Points on a hilly landscape, in no order, each with its height.
From any point a climber takes the steepest step (rise divided by distance) to one of its 3 nearest points. It stops when none of these is higher. Distance is the straight distance between rows; heights are no part of it.
k499 h=51.3: [129 160 116 101 136 104 104  91 178 169 149]
k959 h=9.2: [142 116 146 166 103 150 174 189  64  80 139]
k14 h=58.2: [119 111 134 114 130 131 107  98 143 133 119]
k658 h=35.8: [155  65 162 147 106 145 153 200  74 107 114]
k312 h=41.0: [123  59 174 115 122 137 121 161  99 129 103]
k617 h=49.6: [141 156 119 133 116  98 105 102 168 152 141]
k315 h=50.7: [129 166 117 111 128  86 111  95 180 168 151]
k857 h=51.8: [149 181  98 174 109 117 143 149 122  91 155]
k194 h=34.2: [152 180 101 165 106  94 129 125 147 128 145]
k89 h=49.8: [125 110 136 126 115 129 114 114 130 121 113]
k885 h=69.0: [108 126 109  75 199 154 110  89 162 178 103]
k923 h=6.1: [134 143 132 168 100 149 170 174  72  69 145]
k112 h=39.6: [147 141 114 159 102 123 126 121 127 107 129]
k734 h=48.0: [140 183 108 145 108  74 124 105 168 157 149]
k926 h=3.3: [137 124 126 170  98 139 153 149  95  89 124]
k155 h=7.7: [138 114 131 153 102 136 137 132 109 101 118]
k692 h=9.1: [151  98 152 158 103 145 173 200  59  89 131]
k120 h=3.7: [139 140 122 171 102 144 165 162  81  74 140]
k199 h=56.4: [109 128 122  85 171 141  99  88 164 161 126]
k688 h=11.2: [141 112 146 160 101 142 168 178  70  87 127]
k592 h=58.5: [105 100 145  98 141 139 107 104 131 136 110]
k310 h=49.2: [127 136 122 108 139 124  96  90 159 150 133]
k56 h=59.5: [112 139  95  72 199 135 110  90 180 194 109]
k20 h=64.6: [140 168 104 176 109 137 153 158  99  71 159]
k186 h=42.0: [148 163  99 175 107 129 143 149 115  87 144]
k736 h=29.2: [154 149 108 168 104 129 137 135 123  96 133]
k990 h=28.0: [129 116 134 140 108 129 121 115 130 115 114]
k83 h=78.6: [ 90  87 157  86 172 146 114 124 120 154  90]
k321 h=51.9: [122 151 115  90 156 114  99  91 175 171 145]
k937 h=35.5: [170  66 169 154 110 156 155 216  64 100 124]
k210 h=34.4: [135  76 163 143 101 134 143 170  90 115 104]
k125 h=47.6: [133 126 129 128 120 126 108 101 145 127 127]
k776 h=27.4: [137  94 146 155  99 135 151 163  85 103 110]
k588 h=50.8: [149 188  95 174 107 109 146 153 123  95 165]
k942 h=18.6: [133  94 145 152 100 132 147 150  96 104 108]
k960 h=87.5: [ 90  92 152  78 179 151 114 116 124 158  88]
k961 h=51.6: [118 156 104  84 163 111 107  87 176 179 146]
k705 h=57.6: [110  85 155 112 125 138 117 126 119 125 104]
k811 h=81.1: [100 117 109  73 205 160 114  93 159 178  90]
k394 h=12.4: [131 105 139 140 106 134 129 126 115 110 111]
k575 h=39.2: [153 161 105 166 107 112 129 125 129 111 137]
k124 h=36.7: [126  64 170 125 116 130 127 151 105 120 103]
k973 h=49.3: [128 179 111 118 118  73 123  87 182 181 150]
k126 h=47.1: [ 98 187 101  79 152  75 127  80 193 204 151]
k47 h=23.7: [141  89 146 156 100 138 161 175  80 104 117]
k5 h=49.5: [110 176 108  84 153  85 119  81 188 196 151]
k427 h=84.7: [137 185 111 176  95 140 160 171 103  53 212]
k390 h=50.5: [109 161 101  72 179 110 111  86 182 193 135]
k447 h=61.6: [146 132 117 158 104 130 132 123 124 106 122]
k898 h=16.8: [141 113 136 162  98 140 158 165  83  88 120]
k505 h=89.9: [113  96 148 117 121 135 111 108 126 127 113]
k981 h=4.3: [137 161 124 172 100 150 166 173  76  58 170]
k154 h=60.8: [107 120 131  86 167 146 103  92 150 152 113]
k745 h=62.4: [ 96 112 123  77 186 152 113  94 147 165  96]
k282 h=39.4: [125  94 148 130 110 132 122 123 118 119 110]
k763 h=50.1: [107  73 167 103 131 135 114 141 110 129 103]
k481 h=50.0: [136 166 116 129 120  88 112  94 169 160 150]
k156 h=54.3: [104  66 168  97 144 137 109 136 113 136  99]
k64 h=49.4: [141 168 114 134 111  91 111 102 169 152 149]
k471 h=50.4: [134 147 122 113 128 109 105  98 164 150 142]
k826 h=63.3: [ 93  78 160  94 147 139 111 123 115 141 102]
k270 h=36.9: [143  54 174 131 110 141 136 184  89 119 105]
k550 h=64.4: [101 105 116  71 204 165 124  99 155 180  73]
k10 h=77.7: [140 184 105 175 102 138 155 168 101  58 191]
k445 h=52.5: [120 141 114  90 160 118 103  89 170 161 135]
k131 h=54.0: [110 141 109  81 179 131 101  89 171 174 128]
k356 h=45.1: [157 172 100 172 106 114 135 139 129 101 149]
k388 h=70.4: [ 93 103 136  86 170 151 107 101 136 150 103]
k350 h=60.3: [147 183 101 176 110 121 148 155 112  82 168]

For each start below, name every point that the climber comes to, in order.
k56 | k885, k811
k321 | k445, k131, k199, k154, k388, k960
k356 | k857, k350, k20, k10, k427
k990 | k89, k505
k5 | k961, k445, k131, k199, k154, k388, k960
k186 | k857, k350, k20, k10, k427

For each start below, name the point where the climber stops.
k390 | k960
k394 | k505
k734 | k960
k575 | k427
k926 | k776
k923 | k776
k588 | k427

Call two points neighbours if one is among the 3 nearest of the other. Go from one point of each pair to the other, from neighbour to neighbour, staying as high as possible. Name the lowest point that can't be avoided.
k427, k447 | k575
k427, k505 | k194
k960, k811 | k745
